Each row is a point on a landscape with many valleys, with its height.
From any point a ball rolls to the lowest of the 4 points nearest to it. It stops when none of these is lower. Distance is the straight distance between rows; heights are no part of it.
Pom: -5	8	21	-9	4	16	-11	-4	-17	1	15	-1	-18	24	1	-7	-4	-3	-19	6	-7	10	2	-4	6	-1	15	2	-19	13	-5	6	29	-4	13	9	12	4	-3	4	-4	-5	2	18	-4	-1	11	12	9  h=241
pidod: -7	2	18	-4	-7	9	-1	-11	4	-7	4	-8	-16	14	8	-19	-1	0	1	-5	-8	6	-1	-16	-11	-5	9	2	-21	4	-5	0	22	-4	-2	-2	9	-1	-4	4	-5	0	-12	1	3	3	-10	6	12  h=86
nipi: -11	-17	16	21	-9	-2	-6	-10	4	-38	6	5	1	-3	16	-11	13	-6	17	-15	1	13	-5	-1	-16	-11	-14	9	-7	-11	13	-2	-3	13	-2	-16	1	10	6	3	-8	2	-12	-12	1	5	-18	-4	2  h=534
kopu: 6	-3	-18	2	-7	2	4	8	-13	13	-10	9	14	-21	-1	21	6	-14	-5	-8	12	-24	0	14	10	-10	-14	15	9	-15	5	-7	-26	-5	4	-7	-13	-4	10	-14	-6	5	7	-8	-7	1	8	-9	-15  h=472
talo: -3	-5	11	2	-9	6	-2	-4	14	-14	1	-6	-5	7	12	-15	6	5	8	-5	-4	6	-2	-12	-13	-7	1	-4	-10	2	1	-6	11	0	-2	2	6	1	-1	9	3	0	-3	-2	0	3	-16	2	6  h=173
bukan: -7	-3	16	3	-11	5	1	-16	13	-18	5	-6	-15	11	13	-20	0	0	10	-8	-4	8	-2	-14	-13	-4	8	3	-21	-3	5	-4	16	-2	-5	-8	8	5	-1	2	-6	0	-15	-6	4	5	-15	3	12  h=172
ratif: 2	1	-9	16	4	-11	0	-6	8	-14	-6	5	8	-16	0	-1	-1	-2	3	-9	-3	2	-3	16	-11	-15	-21	-1	-7	0	4	3	-10	12	1	-3	-7	6	-4	4	-1	2	2	-5	-1	12	-6	-10	-6  h=495
tuv: -2	12	-8	-13	6	-5	9	11	-8	20	0	-5	11	8	-16	13	-6	6	0	19	-2	-3	8	1	15	27	9	-5	22	0	-9	4	-5	-2	-8	4	-12	-13	-5	-8	12	1	-1	0	8	-12	14	12	3  h=655
Sab: 1	-5	8	10	-9	0	-4	-3	15	-20	1	0	3	1	8	-10	10	2	10	-5	0	9	-2	-1	-16	-9	-11	-5	-5	-1	6	-3	4	7	-1	1	-1	4	1	10	3	3	1	-5	-4	8	-15	-1	-3  h=98
vetaf: 14	3	-18	-2	-6	-4	-2	9	-7	28	-5	13	21	-11	-5	27	3	-18	-1	1	10	-24	1	10	13	-4	-8	16	11	-17	14	-6	-20	-5	-3	-2	-22	-13	7	-11	-4	7	14	-10	-3	-6	17	-11	-15  h=389
nilik: 3	-1	-2	-9	10	-2	0	9	-2	13	-1	-4	-7	3	-6	-3	2	17	-3	12	5	9	1	-7	0	12	6	-11	16	7	-7	6	1	-5	-1	6	4	-2	1	5	4	-2	-1	8	-2	-3	3	3	-6  h=77
nemon: -3	4	35	-10	7	17	-12	-13	-17	-15	7	7	-27	23	8	-10	-9	-14	-17	5	-9	13	-10	-4	2	-1	22	-4	-19	3	0	7	32	-4	17	7	11	1	-7	-3	-4	-6	1	13	-5	1	7	6	12  h=650
kiz: -9	5	14	-9	2	13	-7	-2	-8	3	9	-6	-16	18	2	-11	-2	2	-12	0	-10	5	3	-12	-1	-4	10	1	-17	16	-10	5	24	-6	5	3	12	0	-3	7	-3	-1	-4	13	-1	-1	2	11	9  h=100
Vap: 3	-3	0	-7	4	2	-1	8	7	4	-3	-6	-6	2	1	-10	5	16	-2	6	1	9	1	-10	-6	1	2	-11	7	9	-6	3	6	-3	0	9	7	0	2	10	2	-1	2	5	-4	1	-6	0	-3  h=417
Mur: -7	2	26	-6	-4	10	-3	-17	-4	-9	3	-3	-25	16	7	-20	-3	-6	-2	-4	-5	10	-2	-14	-10	-4	14	3	-23	0	-4	5	25	-5	2	-5	9	-2	-8	1	-10	1	-14	-1	1	6	-6	5	11  h=264
zesa: -8	-9	14	11	-11	1	-2	-13	15	-30	8	-2	-9	6	17	-18	4	-2	16	-11	-2	7	-4	-10	-14	-5	2	5	-15	-8	13	-5	9	3	-5	-12	7	11	4	3	-5	1	-16	-7	1	3	-19	1	9  h=334
fuma: 7	1	-2	1	2	-1	0	2	12	-3	-4	-4	-1	-2	0	-11	6	11	3	6	4	9	2	-1	-7	-2	-7	-9	3	2	1	2	1	3	0	10	2	2	1	10	4	-1	4	-2	-5	8	-6	-4	-7  h=118
suf: 4	-2	-18	3	-7	2	6	7	-15	11	-12	7	12	-23	1	19	6	-13	-8	-11	12	-24	-1	13	9	-13	-17	16	7	-15	3	-8	-27	-6	4	-8	-12	-2	8	-13	-7	5	4	-8	-8	4	5	-11	-15  h=383
faril: -7	2	12	-9	-1	10	-3	-1	-2	1	5	-8	-14	14	5	-14	-1	5	-6	-2	-11	5	2	-16	-6	-6	8	0	-15	13	-10	3	21	-6	1	2	11	-1	-3	7	-2	-1	-5	8	0	0	-4	8	9  h=83
sozo: 0	7	-9	-11	8	-7	7	6	-6	17	-2	-6	5	4	-14	6	-4	10	2	17	6	1	7	1	10	23	8	-7	21	1	-8	6	-6	-1	-4	3	-4	-7	-1	-4	7	-2	-3	1	7	-6	9	6	-2  h=555
Kupe: -6	-13	14	19	-10	-2	-7	-9	8	-31	4	5	4	0	13	-9	13	-4	15	-13	1	11	-4	1	-18	-10	-14	3	-7	-7	11	-3	-1	11	-2	-11	-2	8	3	6	-4	4	-7	-9	0	7	-16	-1	0  h=513
mub: 10	-3	-18	0	-4	-1	2	7	-6	13	-8	9	18	-16	-4	23	3	-16	0	-4	11	-23	2	13	14	-3	-5	12	14	-13	8	-9	-23	-3	3	-3	-11	-5	10	-12	-1	3	14	-5	-4	-5	9	-6	-11  h=491
Pav: 2	-3	5	-2	-3	4	-2	3	13	-5	-3	-6	-4	4	5	-12	7	11	2	1	0	8	0	-11	-10	-5	-2	-9	0	5	-3	-2	7	-1	0	9	6	0	1	12	4	0	2	1	-4	4	-10	0	-1  h=502
sur: -7	-13	14	16	-10	-1	-6	-9	10	-33	7	3	0	2	15	-11	11	-5	16	-13	0	10	-4	-2	-17	-9	-9	3	-8	-7	13	-4	2	9	-3	-11	2	9	4	5	-3	3	-9	-7	-1	4	-19	0	2  h=448
febi: -5	-11	10	21	-9	-4	-6	-9	5	-28	3	6	6	-5	9	-7	12	-4	13	-12	0	11	-3	5	-19	-13	-20	2	-8	-5	10	0	-4	13	-1	-10	-5	6	0	7	-4	6	-5	-10	0	10	-14	-4	-3  h=598
zozez: 2	-3	-11	14	3	-10	8	0	-2	-9	-13	4	7	-27	4	10	-3	-8	-4	-17	1	-14	-12	18	-1	-20	-21	5	-1	-9	-4	-6	-23	2	4	-5	-4	5	-3	-7	-1	-1	0	-5	-5	8	-2	-15	-4  h=99
fufo: -8	5	21	-8	-1	11	-4	-9	-5	-4	5	-6	-18	17	5	-16	-2	-3	-5	-3	-9	7	0	-13	-8	-6	11	3	-21	8	-8	4	25	-6	3	-1	11	-2	-5	4	-5	0	-10	6	1	3	-3	8	11  h=89
lugeb: 2	7	-12	-10	7	-7	9	3	-2	15	-4	-6	7	0	-14	4	-4	10	3	15	6	0	7	1	9	20	8	-6	18	0	-7	4	-8	1	-3	5	-3	-7	0	-4	6	-4	0	-1	9	-3	9	4	-3  h=511
fibe: 1	-5	6	14	-6	-3	-4	-6	12	-20	0	3	5	-2	6	-8	9	0	10	-7	0	9	-1	5	-17	-10	-16	-4	-6	-1	7	-1	0	9	-1	-1	-5	5	-1	10	2	5	1	-6	-3	10	-12	-3	-5  h=702
puvin: -2	15	-7	-14	4	-3	9	14	-8	23	0	-4	14	9	-15	15	-8	5	-1	19	-5	-4	9	0	18	28	8	-3	22	2	-9	4	-3	-2	-10	4	-15	-14	-5	-9	14	3	-1	0	8	-15	14	13	4  h=670
serus: 9	6	-24	-2	-9	-4	0	10	-11	36	-9	13	18	-15	0	27	2	-13	-8	-6	8	-28	-2	7	7	-10	-16	22	5	-18	14	-5	-22	-11	-13	-10	-24	-11	7	-13	-10	7	3	-11	2	-2	17	-17	-19  h=535
medis: -5	-3	32	-6	-3	12	-4	-19	-7	-14	4	3	-32	14	9	-22	-4	-9	-4	-3	-3	15	-7	-13	-10	0	18	0	-23	-3	0	8	24	-5	6	-8	8	-2	-9	-3	-15	2	-14	-4	-2	7	-4	3	11  h=74
ber: -5	-11	3	27	-5	-11	-3	-10	-2	-19	0	9	8	-19	5	-2	6	-5	6	-17	-5	7	-8	10	-18	-20	-26	2	-13	-5	5	0	-14	13	-2	-13	-8	6	-7	4	-10	7	-4	-14	7	13	-7	-16	-3  h=395
duli: 11	-1	-18	-1	-6	0	1	8	-10	19	-8	11	18	-15	-3	25	6	-17	-2	-3	11	-24	2	12	13	-5	-9	15	12	-15	11	-7	-23	-5	1	-4	-18	-9	10	-12	-5	6	12	-8	-5	-3	11	-8	-14  h=474
ved: -6	1	4	-10	5	10	-9	9	-8	12	12	-2	-15	13	-1	-3	-3	10	-14	4	-8	5	2	-12	3	4	11	-5	-5	22	-7	5	17	-8	1	4	13	3	-2	7	-1	-2	2	18	-3	-8	8	12	4  h=145
Disuk: 1	5	1	-12	10	-4	-1	12	-9	20	5	-2	-7	11	-11	9	-4	14	-6	17	4	5	0	-3	9	24	10	-11	23	5	-7	7	4	-7	-5	3	-1	-5	-5	-4	9	-1	-5	13	-2	-12	10	11	-6  h=628
kis: 10	-1	-20	-2	-2	-4	6	6	1	10	-6	4	20	-13	-6	21	-1	-12	4	1	8	-19	3	10	16	4	4	5	15	-10	6	-10	-20	1	2	2	-7	-4	9	-11	5	-1	16	-5	2	-7	7	-4	-3  h=372
mir: -1	-2	2	-10	9	5	-9	13	-7	17	12	-1	-15	12	-4	3	-4	15	-13	8	-5	5	-1	-10	5	10	13	-10	4	20	-5	4	12	-9	-2	3	11	3	-2	4	2	-3	2	20	-4	-12	9	10	0  h=320
zukem: -6	1	11	-7	-3	10	-3	0	4	-1	2	-8	-12	11	5	-14	2	7	-3	-3	-9	6	1	-18	-8	-8	6	-2	-13	11	-8	0	19	-5	-1	3	11	-1	-3	8	-1	-1	-5	6	0	1	-8	6	9  h=84
guk: 3	3	-14	12	8	-11	4	-4	9	-10	-9	3	9	-18	-2	2	-4	-3	1	-8	0	-4	-3	19	-3	-11	-17	0	-3	-1	2	1	-14	8	2	-1	-3	6	-2	0	1	-3	3	-3	-3	8	-3	-11	-5  h=299
zefo: -3	0	38	-9	5	17	-11	-15	-15	-17	6	10	-31	19	8	-14	-9	-15	-13	1	-10	14	-11	-8	-3	-1	23	-5	-20	1	0	9	29	-4	14	0	10	-1	-10	-4	-8	-3	-3	8	-6	2	3	5	12  h=693
bevep: -5	4	34	-9	3	14	-8	-14	-14	-12	6	4	-27	20	6	-14	-6	-12	-10	1	-7	12	-7	-9	-5	-2	18	0	-20	2	-3	9	30	-4	12	1	9	-3	-9	-2	-8	-1	-7	7	-4	4	1	6	11  h=394
namus: -7	6	13	-10	4	14	-10	1	-13	6	15	-3	-16	22	-1	-5	-4	2	-17	5	-9	7	4	-7	6	0	12	1	-17	19	-7	6	26	-6	8	5	13	4	-2	6	-3	-3	1	18	-4	-2	9	13	7  h=158
lago: -6	-7	14	7	-11	3	-1	-11	16	-23	6	-3	-8	9	15	-16	4	-1	13	-10	-3	6	-4	-12	-14	-6	3	1	-16	-4	8	-6	11	2	-4	-6	7	7	2	5	-1	0	-12	-5	2	3	-18	2	10  h=257
fotu: -14	-20	16	25	-10	-4	-6	-11	-4	-39	6	6	3	-9	15	-11	16	-6	15	-17	1	15	-3	-1	-16	-15	-21	12	-8	-13	10	0	-9	15	-1	-18	1	11	5	2	-14	3	-13	-17	4	10	-14	-9	0  h=625
puva: 7	-2	-20	2	0	-5	7	4	0	4	-9	4	15	-18	-3	17	-1	-13	1	-5	9	-20	0	15	13	-2	-3	8	13	-9	4	-7	-22	2	5	-1	-4	0	9	-10	2	-2	12	-2	-3	-4	3	-5	-6  h=315
mak: 5	5	-17	-9	-1	-4	9	9	-1	18	-5	-4	21	-4	-12	17	-6	-1	5	12	0	-11	7	2	17	18	11	-2	19	-4	-3	-6	-12	1	-6	6	-11	-12	1	-7	10	-2	8	-9	12	-13	12	3	8  h=184
lovi: 11	0	-18	-4	-3	-4	6	8	1	15	-6	3	22	-10	-8	22	-3	-10	6	6	5	-17	3	6	19	9	7	3	18	-11	5	-11	-18	-1	0	6	-10	-9	7	-9	7	0	16	-9	5	-11	10	-3	1  h=229
kina: 6	4	-10	6	5	-7	1	-3	14	-8	-6	0	6	-9	-3	-6	0	5	4	1	4	5	3	10	-6	-5	-13	-6	0	0	4	4	-5	9	2	6	-2	5	0	7	2	0	5	-3	-2	11	-5	-8	-8  h=794
sasop: 0	-1	2	-9	10	2	-10	13	-7	20	14	1	-16	13	-6	10	-6	15	-13	12	-4	3	-3	-7	9	16	15	-13	9	17	-3	3	12	-10	-3	3	8	3	-6	1	5	-3	1	22	-5	-15	12	11	-1  h=386
Gem: 4	-4	-15	6	-1	-3	8	5	-8	0	-14	4	11	-25	3	16	3	-11	-6	-13	8	-21	-5	16	8	-15	-16	12	7	-12	-2	-7	-27	-2	7	-5	-6	1	6	-11	-3	0	3	-5	-8	4	1	-11	-9  h=204
dibet: 3	8	-14	-11	0	-4	9	14	-3	22	-4	-2	23	-1	-12	19	-8	0	3	15	-4	-10	8	0	19	20	11	-2	21	-3	-5	-5	-10	0	-7	7	-15	-17	1	-7	13	1	9	-8	12	-16	14	5	9  h=102
fivob: 4	1	-3	11	0	-5	-2	-4	14	-14	-3	3	6	-7	1	-7	4	2	7	-2	1	7	0	10	-12	-9	-17	-5	-5	0	5	2	-3	10	1	3	-5	5	-2	9	1	3	4	-5	-4	11	-8	-6	-8  h=75
refev: 6	2	-8	-4	7	-3	4	2	6	6	-5	-5	-1	-1	-6	-7	2	15	1	11	7	8	4	-1	-1	7	-1	-9	11	3	-4	6	-3	1	0	10	3	0	2	7	2	-3	2	0	-2	4	-1	-3	-7  h=488
vuti: -2	-7	-4	24	0	-13	1	-7	0	-13	-6	7	7	-24	4	3	-1	-5	1	-18	-6	0	-12	13	-14	-22	-25	1	-11	-5	0	-1	-15	8	-2	-10	-6	6	-9	1	-6	5	-4	-12	4	12	-5	-19	-2  h=321
govab: -7	6	28	-9	1	12	-6	-12	-11	-7	6	-1	-23	20	5	-15	-4	-8	-10	0	-8	10	-2	-10	-6	-4	15	3	-21	4	-8	8	29	-5	8	0	10	-3	-7	1	-6	0	-9	7	-3	5	1	8	10  h=182
nudi: -2	-3	2	-10	8	5	-7	13	-4	13	6	-3	-12	9	-2	-3	0	16	-9	6	-4	5	-1	-13	1	6	9	-10	6	18	-8	4	10	-9	-1	4	10	1	0	7	2	-2	1	15	-4	-8	4	7	0  h=415
tofi: -4	-3	12	-2	-8	8	-1	-3	10	-7	1	-9	-10	10	9	-15	3	5	2	-5	-7	5	-1	-17	-11	-7	5	-3	-13	6	-5	-3	15	-3	-3	2	9	0	-2	8	0	0	-5	2	2	2	-12	3	9  h=103
Tenum: -5	0	34	-8	1	14	-6	-17	-12	-13	4	6	-32	17	7	-18	-6	-13	-8	-1	-6	14	-8	-10	-9	-1	19	-1	-21	-1	-2	9	28	-5	10	-4	9	-3	-9	-3	-12	1	-10	2	-3	5	-1	4	11  h=471
Mefud: 6	4	-22	-1	4	-8	11	-1	7	6	-7	-3	13	-10	-10	7	-5	1	5	5	8	-7	6	10	12	9	4	-1	11	-3	1	-1	-15	4	1	5	0	2	5	-5	4	-6	8	-3	7	-1	4	-3	-2  h=313
mosag: 1	4	-3	-10	10	-4	1	9	-6	17	0	-3	-5	7	-11	2	-1	16	-2	16	6	6	2	-4	5	20	8	-10	22	5	-8	8	-1	-5	-3	4	0	-5	-1	0	6	-2	-4	8	0	-7	7	7	-5  h=433
Neso: -2	-6	2	21	-4	-9	-4	-8	6	-20	-1	7	8	-12	3	-4	5	-3	8	-11	-2	8	-3	12	-18	-15	-23	-1	-10	-2	6	2	-8	14	-1	-8	-9	5	-5	7	-4	6	-1	-9	0	12	-8	-9	-5  h=575
soz: 6	6	-15	-3	8	-8	8	-2	7	6	-6	-5	5	-6	-10	-3	-2	10	4	9	8	2	6	7	5	9	0	-5	10	0	-2	4	-9	4	1	8	1	2	3	1	3	-5	3	-2	4	5	2	-3	-6  h=560
pufu: 4	5	-17	-4	6	-9	10	-1	4	10	-5	-5	8	-5	-12	2	-4	8	5	11	7	-1	7	5	10	14	5	-4	14	-2	-3	2	-11	3	-1	6	0	-2	3	-3	4	-5	4	-3	8	0	5	-1	-3  h=460
mepon: -8	-15	13	25	-10	-5	-6	-10	-1	-30	5	7	7	-9	10	-7	14	-6	12	-14	0	13	-4	4	-19	-15	-22	7	-9	-8	9	0	-7	15	-1	-14	-5	8	1	5	-10	6	-7	-14	3	11	-12	-8	-2  h=591
Kig: -1	13	1	-13	8	-4	3	15	-10	22	6	-2	2	16	-13	15	-6	9	-5	22	0	-1	5	2	17	31	8	-8	24	2	-8	5	3	-6	-8	4	-9	-9	-9	-9	16	2	-4	10	-1	-14	13	16	-3  h=780
vavi: 5	1	-20	7	6	-8	8	1	4	-4	-11	2	12	-21	-2	11	-4	-8	-1	-10	4	-14	-3	17	6	-8	-10	5	6	-6	0	-3	-21	4	4	0	-1	6	5	-8	1	-4	5	-1	-3	2	-1	-9	-5  h=249
zab: 13	1	-15	-5	-5	-4	4	11	0	18	-6	4	24	-8	-7	24	-2	-11	5	8	6	-17	3	6	19	8	6	3	19	-12	7	-11	-16	-2	0	7	-13	-13	6	-8	8	1	19	-10	4	-12	12	-4	1  h=104
lebo: 3	6	7	-12	10	-1	-6	15	-6	24	12	1	-12	18	-8	18	-9	14	-12	20	-1	1	-3	-1	16	28	14	-14	18	6	-4	2	10	-11	-7	6	0	-1	-12	-8	12	-1	-2	20	-6	-19	14	15	-3  h=716
zarin: -7	-4	18	2	-10	5	0	-20	10	-20	7	-4	-23	11	12	-24	-2	-3	10	-7	-2	11	-3	-14	-12	-1	10	5	-24	-6	8	0	18	-3	-4	-10	9	5	-2	0	-12	2	-20	-9	1	6	-13	1	11  h=237
nulam: 3	-1	-2	-8	8	-1	0	8	1	10	-2	-5	-6	2	-5	-6	3	18	-2	12	5	10	1	-7	-2	8	4	-10	14	7	-7	6	2	-4	0	8	4	-2	2	7	3	-3	1	6	-3	0	0	1	-5  h=268
forad: 8	3	-21	-1	-8	-1	1	8	-12	29	-8	12	17	-16	-2	25	4	-15	-5	-5	11	-26	1	10	9	-9	-14	19	6	-17	12	-6	-23	-8	-6	-8	-22	-10	9	-13	-10	8	7	-10	-2	-1	14	-13	-19  h=480
lafe: 4	5	-17	-8	1	-7	11	5	1	17	-5	-4	18	-5	-13	14	-6	0	5	11	2	-10	8	3	16	18	11	-2	18	-4	-3	-4	-13	1	-4	5	-6	-8	2	-8	9	-3	7	-6	13	-10	10	2	5  h=261
Donur: -6	1	5	-10	5	9	-8	9	-4	10	9	-4	-14	11	0	-6	-1	11	-11	2	-9	4	1	-14	0	0	9	-5	-6	21	-8	4	17	-8	1	4	12	2	-1	9	0	-1	0	16	-4	-6	3	10	5  h=92
tevo: 7	3	-18	-7	-1	-5	9	6	1	16	-5	-2	21	-7	-11	18	-4	-4	6	9	3	-12	6	4	17	15	10	0	18	-7	0	-8	-15	1	-3	7	-7	-9	4	-8	9	-3	12	-7	11	-12	10	-1	5  h=279
Dun: 8	-3	-18	2	-2	-2	5	7	-5	8	-9	7	16	-19	-3	20	3	-15	0	-6	11	-22	0	14	13	-5	-7	11	13	-10	5	-8	-23	-1	5	-2	-8	-2	10	-12	0	1	12	-4	-4	-4	5	-7	-10  h=413
fuso: 6	6	-20	2	7	-9	9	-3	9	0	-7	-3	10	-12	-8	2	-5	2	3	2	6	-5	4	13	7	2	-3	-1	7	-2	2	1	-14	7	2	4	2	5	4	-2	3	-5	6	-2	2	4	1	-6	-5  h=298
konu: -8	2	16	-6	-4	10	-2	-7	1	-4	3	-8	-14	14	7	-15	-1	1	-2	-4	-9	6	1	-17	-9	-7	9	1	-19	8	-9	1	22	-5	-1	0	11	-1	-5	6	-3	0	-9	4	2	2	-8	6	12  h=71
koma: 0	-3	-8	20	3	-12	2	-6	4	-13	-8	5	8	-22	2	3	-3	-5	0	-15	-5	-2	-8	17	-10	-20	-23	0	-9	-3	1	0	-15	9	0	-7	-7	6	-7	1	-3	2	-2	-6	0	10	-5	-16	-3  h=260
fal: -7	0	18	-1	-10	7	1	-14	8	-11	4	-7	-17	12	10	-19	-1	-1	5	-6	-5	7	-1	-16	-11	-5	9	2	-22	-1	0	-2	20	-3	-2	-5	10	1	-5	3	-6	0	-15	-3	4	4	-12	4	12  h=115
mim: -8	6	14	-10	4	13	-9	-1	-12	4	11	-4	-16	21	1	-9	-3	1	-15	2	-10	6	3	-10	2	-2	10	2	-18	18	-8	6	25	-5	7	5	13	2	-3	7	-3	-2	0	17	-3	-2	7	13	7  h=123
Ritu: -9	-16	10	28	-10	-7	-4	-11	-5	-27	4	8	8	-14	8	-6	13	-5	10	-16	-2	13	-5	4	-18	-18	-25	7	-13	-9	8	0	-11	15	-2	-16	-4	8	-2	5	-13	7	-8	-18	6	13	-10	-13	-2  h=518
suge: 0	-5	3	18	-3	-6	-4	-7	9	-20	0	6	8	-8	4	-5	6	-2	8	-8	0	8	-2	9	-17	-12	-20	-3	-8	-2	7	2	-4	12	0	-5	-8	5	-3	9	-1	5	0	-7	-2	12	-10	-7	-6  h=724
Vanon: 2	-1	-14	14	5	-11	6	-3	3	-10	-11	5	8	-24	1	6	-6	-6	-2	-15	-1	-9	-8	19	-3	-17	-19	3	-2	-5	-1	-1	-19	6	3	-5	-4	6	-3	-4	-1	-1	1	-3	-3	8	-3	-14	-3  h=152
Tifoz: 6	2	-20	-5	1	-7	10	3	3	12	-5	-4	18	-8	-11	13	-5	-2	6	7	5	-11	7	6	15	13	9	0	16	-5	0	-6	-15	2	-1	5	-4	-5	5	-7	7	-4	10	-5	10	-8	8	-1	3  h=368
dupi: 0	8	-5	-12	9	-7	5	8	-8	19	0	-4	2	7	-14	7	-3	12	0	18	5	2	5	-1	10	25	9	-7	22	1	-8	7	-3	-3	-6	3	-5	-8	-4	-4	9	-1	-5	5	5	-8	10	10	-3  h=583
zut: 6	0	-2	4	-1	-1	0	0	14	-9	-4	-2	2	-2	1	-10	5	9	4	3	3	9	2	2	-10	-4	-11	-9	0	1	3	1	1	5	1	8	-1	3	0	10	4	1	5	-2	-4	10	-9	-5	-7  h=712
mego: 8	-1	-21	-1	0	-5	8	3	3	8	-7	2	18	-14	-7	16	-3	-9	5	-1	8	-17	3	11	16	4	3	5	14	-8	4	-8	-20	2	3	3	-3	-1	8	-9	5	-4	13	-3	3	-6	5	-3	-2  h=301
vipez: -7	2	9	-9	2	11	-6	4	-3	5	6	-7	-13	13	2	-10	-1	8	-9	-1	-11	5	2	-16	-3	-4	8	-2	-12	18	-10	3	19	-6	1	4	12	0	-2	8	-1	-1	-2	12	-2	-3	-1	9	8  h=94
Faru: 5	3	-18	10	8	-10	6	-2	9	-8	-9	1	10	-18	-3	3	-6	-4	0	-7	2	-7	-2	18	1	-8	-13	1	0	-2	1	0	-15	7	3	0	-1	7	0	-2	2	-3	4	-1	-2	6	-2	-10	-5  h=213
puno: -1	1	2	-8	7	7	-13	10	-8	21	19	1	-16	16	-5	9	-7	14	-17	11	-7	4	0	-5	10	14	16	-10	-3	22	-2	2	17	-9	-1	4	12	6	-6	3	2	-4	4	23	-4	-14	15	13	3  h=72
maped: 7	1	-21	-1	-9	1	2	8	-14	25	-9	11	16	-18	-1	23	5	-13	-6	-6	11	-26	0	10	8	-10	-17	19	5	-17	10	-6	-26	-8	-4	-9	-20	-7	9	-14	-10	8	5	-11	-3	0	12	-13	-19  h=533
Noba: 4	6	-18	-7	3	-7	10	2	2	13	-5	-6	14	-5	-14	8	-6	4	5	11	5	-6	8	5	13	16	8	-3	16	-2	-3	-1	-13	2	-2	5	-3	-5	3	-6	6	-5	5	-4	10	-5	8	1	2  h=364
sidi: 3	6	-15	-7	6	-8	9	1	0	13	-5	-7	9	-2	-13	4	-4	9	4	13	6	0	8	3	10	17	6	-5	16	-2	-5	3	-9	1	-2	6	-2	-3	2	-3	5	-5	2	-3	9	-2	6	1	-2  h=456
mugel: -8	3	8	-9	4	12	-8	4	-7	8	11	-4	-15	16	0	-8	-1	6	-13	1	-11	5	3	-13	1	-2	10	-1	-13	20	-10	4	21	-7	3	4	13	2	-2	8	-2	-2	1	16	-3	-4	4	11	7  h=116
kopo: 1	-2	0	-10	9	2	-4	13	-3	12	2	-3	-10	5	-3	-4	2	17	-7	9	1	8	-1	-11	-1	8	7	-11	13	12	-8	5	5	-7	-2	6	7	-1	2	7	3	-2	1	11	-4	-5	2	4	-3  h=317
ritun: -7	-1	21	-2	-9	7	0	-19	5	-13	5	-5	-22	13	9	-22	-3	-3	5	-5	-4	10	-3	-15	-12	-3	13	3	-24	-3	1	1	20	-4	-2	-8	8	1	-5	0	-10	2	-17	-5	3	6	-11	3	12  h=169
nise: 1	-4	-12	11	0	-7	9	3	-5	-5	-14	3	8	-28	5	12	0	-9	-7	-16	4	-18	-12	17	2	-20	-21	8	2	-12	-5	-6	-25	-1	6	-6	-4	4	0	-9	-2	0	0	-6	-6	7	-2	-16	-6  h=130
pusuv: -6	2	5	-10	5	12	-10	7	-10	13	15	-3	-15	17	-3	-1	-4	8	-17	5	-9	5	3	-9	7	4	13	-3	-10	23	-6	4	20	-8	4	4	13	5	-3	7	-1	-4	2	20	-4	-7	10	13	5  h=185
diti: -5	-8	14	11	-11	2	-3	-9	16	-27	6	0	-3	5	16	-13	7	-2	14	-11	-1	8	-3	-7	-15	-7	-3	2	-11	-5	10	-7	7	5	-4	-6	4	7	3	5	-1	1	-9	-6	1	4	-20	1	6  h=342
desid: 15	0	-15	-3	-6	-4	1	11	-2	22	-6	9	23	-9	-6	26	1	-16	3	4	10	-21	3	8	17	3	1	9	16	-15	12	-11	-18	-2	0	4	-17	-13	8	-9	4	4	20	-10	-1	-10	14	-8	-7  h=278
Suvut: -2	-9	10	15	-9	-2	-5	-7	12	-24	3	3	4	0	11	-8	11	-2	12	-8	0	9	-2	2	-18	-10	-14	-2	-6	-3	9	-3	1	9	-1	-5	-4	6	1	9	0	5	-2	-6	-3	8	-16	-1	-2  h=615
giv: 5	4	-20	7	8	-10	7	-3	9	-5	-9	0	10	-16	-5	3	-5	-3	2	-4	3	-7	1	17	4	-4	-9	1	3	-2	2	0	-15	8	3	3	0	7	3	-2	2	-4	6	-1	-1	5	-1	-8	-5  h=79
zikud: -7	8	22	-10	3	14	-8	-6	-15	-2	10	-3	-20	23	3	-10	-4	-5	-14	2	-9	8	0	-7	1	-3	13	3	-20	12	-7	8	28	-5	11	5	12	0	-5	4	-5	-2	-3	14	-3	2	6	12	9  h=183
Demun: 7	2	-23	1	4	-8	9	0	5	3	-7	0	14	-14	-6	11	-5	-6	4	-2	6	-14	3	14	13	3	0	3	11	-5	3	-5	-19	5	2	3	0	3	7	-6	4	-6	10	-2	3	-2	3	-5	-3  h=82
tugev: 2	8	-15	-10	3	-7	10	7	-2	18	-3	-6	16	0	-14	12	-6	5	4	15	1	-7	9	1	15	21	10	-4	19	-2	-6	-1	-10	1	-6	4	-8	-9	0	-7	9	-2	4	-5	13	-10	11	5	4  h=235
toso: -10	-13	14	15	-9	-1	-4	-12	13	-37	9	2	-7	3	18	-16	6	-4	17	-14	-1	9	-5	-8	-13	-7	-4	7	-12	-9	15	-4	5	7	-5	-15	6	12	7	1	-7	1	-16	-9	0	3	-20	0	7  h=412
fufer: 6	6	-15	3	7	-8	5	-3	12	-3	-6	-2	6	-9	-6	-5	-2	6	3	4	6	2	4	11	0	0	-7	-4	3	0	2	4	-8	7	2	7	1	5	2	4	2	-3	6	-2	-1	9	-2	-6	-7  h=551
segol: -2	-7	12	7	-10	3	-3	-5	16	-20	2	-3	-2	6	12	-13	8	2	11	-7	-2	8	-2	-9	-14	-8	-3	-4	-8	-1	6	-7	8	2	-2	0	4	5	1	9	2	2	-4	-3	-1	5	-18	2	4  h=297
zif: -2	-3	6	-7	1	8	-3	7	5	2	0	-7	-9	7	5	-11	4	13	-2	0	-6	7	0	-17	-7	-5	4	-7	-3	12	-8	0	12	-5	-1	7	10	0	1	10	1	-1	0	7	-2	-2	-7	4	4  h=429
muga: 1	17	6	-14	7	0	2	18	-8	23	8	0	1	21	-11	20	-9	10	-10	24	-2	-3	4	3	22	33	8	-8	23	1	-8	4	7	-7	-9	7	-10	-8	-12	-12	17	4	-3	13	-4	-18	15	18	-3  h=827
miv: -1	-3	3	-8	5	6	-4	11	2	8	1	-5	-11	6	2	-8	3	16	-6	4	-3	8	-1	-14	-6	0	5	-9	4	15	-9	3	9	-7	-1	6	9	0	2	10	2	-3	1	10	-5	-3	-2	4	1  h=409

Call two points neighbours if one is among the 4 nearest of the other. Go from one point of each pair to the other, from neighbour to neighbour, staying as low as possible. Name the highest point that can't be avoided.
medis, konu => ritun
giv, Demun => vavi
giv, zozez => Faru
zab, zozez => mego
dibet, fivob => ratif
Donur, puno => ved
nilik, Donur => nudi
Donur, konu => vipez
zab, dibet => tevo

For each start below, name the point where the ball stops.
Neso => zozez
zesa => konu
Ritu => zozez
fotu => konu
mepon => konu
nipi => konu
